Points on a hilly landscape, in no order, each with its height.
From any point a ball rolls to the lowest of the 3 points nearest to it. It stops when none of these is lower. Distance is the straight distance between rows; heights are no part of it.
j_684 h=65.4: [125 152 154  80 139 149 169 115 156 171 115 113]
j_106 h=49.9: [127 175 104 135 104 158  79 146 119 189 131 107]
j_940 h=57.3: [119 153 119  93 124 219 129 155 109 191 191  94]
j_967 h=45.6: [141  75 113 179 139  88  93 112 127  53 106 119]
j_495 h=52.3: [136 154 123 127 115 116 119 112 129 148 101 131]
j_530 h=34.5: [102 125 163  71 140 160 190 138 119 149 175 132]
j_788 h=41.5: [119 131 168  76 136 136 188 113 135 147 135 134]
j_444 h=49.3: [109 127 171  66 147 170 193 124 142 172 148 115]
j_81 h=31.0: [124  93 162 115 135  87 168 113 128  80 154 157]
j_228 h=10.1: [128 108 132 152 125 106 125 128 119  84 131 144]
j_326 h=25.8: [138 110 169 103 132  80 171  97 150 101 123 145]
j_739 h=60.3: [131 121  89 191 107 109  57 107 125 115  78 108]
j_915 h=17.7: [100 122 134  94 144 185 164 173 104 133 199 137]
j_108 h=35.0: [135  99  98 183 130 108  86 128 120  88 105 128]
j_190 h=24.1: [134  78 141 150 133  78 127 123 125  63 140 138]
j_775 h=52.6: [132 174 114 122 110 140  99 127 124 180 119 109]
j_815 h=59.8: [125 164 128 115 117 136 130 128 126 155 124 123]
j_999 h=42.7: [128 143 153  92 129 122 166 116 133 142 126 132]
j_363 h=12.2: [151  93 142 156 131  52 120  80 145  76  77 109]
j_460 h=20.2: [144 110 148 144 127  75 138  99 134  84 102 138]
j_186 h=26.3: [142 139 123 159 112  86 100  95 137 120  78 117]
j_48 h=12.8: [152 110 136 161 123  60 112  86 143  97  69 114]
j_134 h=49.0: [128 129 109 168 116 124  95 134 118 113 113 129]
j_812 h=54.8: [116 132 121 123 132 155 136 161 112 125 163 142]
j_611 h=56.8: [120 143 138 109 127 145 144 136 120 136 149 136]
j_535 h=52.0: [132 181 106 107 100 190  91 135 121 211 152  91]
j_783 h=53.9: [128 116  53 200 117 129  41 134 122 117  88 118]
j_752 h=6.2: [155 119 149 143 127  53 133  75 165 103  56 126]
j_975 h=46.4: [139 154 116 144 112 113 108 113 125 141  99 125]
j_778 h=47.5: [131 164  93 168 100 142  56 142 117 171 106 111]
j_767 h=62.2: [124 150 117 126 119 160 118 163 110 145 157 128]
j_670 h=27.6: [136  72 164 142 135  54 146  97 139  51 126 129]
j_198 h=44.9: [132 136  74 178 112 143  59 155 109 144 113 124]
j_6 h=49.1: [100 103 171  72 137 117 204 128 136 107 180 151]
j_661 h=58.5: [125 146 156  67 148 174 178 117 152 191 132 102]
j_532 h=31.3: [119 126 162  87 136 100 184 107 143 117 128 150]
j_218 h=17.2: [132  90 114 166 137 110 109 146 115  80 133 143]
j_755 h=40.9: [116 147 137  97 128 173 154 148 113 154 172 121]
j_371 h=14.4: [ 99 117 148  85 142 170 177 162 109 139 195 136]
j_949 h=61.3: [127 162 113 114 124 187 108 165 107 171 170 112]
j_874 h=21.6: [143 120 159 119 134  74 153  89 149 102 104 145]
j_404 h=49.8: [109 110 187  53 156 136 219 119 174 147 133 134]
j_416 h=50.8: [116 142 155  89 136 136 172 129 125 140 147 130]
j_475 h=43.4: [129 123  97 152 136 158 117 177 104 117 156 153]
j_824 h=30.2: [118 118 144 130 123 119 144 134 116  97 149 143]
j_956 h=31.8: [131 105  93 165 133 135  97 161 113  95 138 152]
j_667 h=51.2: [125 139  88 128 147 193 111 198  96 141 186 147]
j_699 h=55.1: [134  97  59 185 148 145  62 160 114 106 108 148]
j_511 h=14.3: [153 128 158 106 135  77 162  82 187 109  74 136]
j_390 h=53.1: [130 151 103 166 106 114  83 127 117 143  96 123]
j_60 h=38.3: [127 141 164  81 143 112 182 102 179 138  95 136]
j_175 h=54.3: [126 165 126  94 124 213 116 132 125 223 170  83]
j_499 h=32.0: [135 132 137 144 114  94 126 105 127 111 103 133]
j_126 h=41.8: [131 132  83 172 125 146  78 160 112 130 130 138]
j_317 h=47.7: [133  92  67 197 130 127  57 131 120  87  89 120]

Two balls start at each pair of points below. Name the first point that both come to, or write none.
j_535, j_667 -> j_956
j_874, j_186 -> j_752
j_6, j_404 -> j_532
j_767, j_198 -> j_956

Where does a ball stop that starts at each point below?
j_175 -> j_228
j_967 -> j_228
j_126 -> j_228
j_60 -> j_752
j_775 -> j_228
j_999 -> j_752
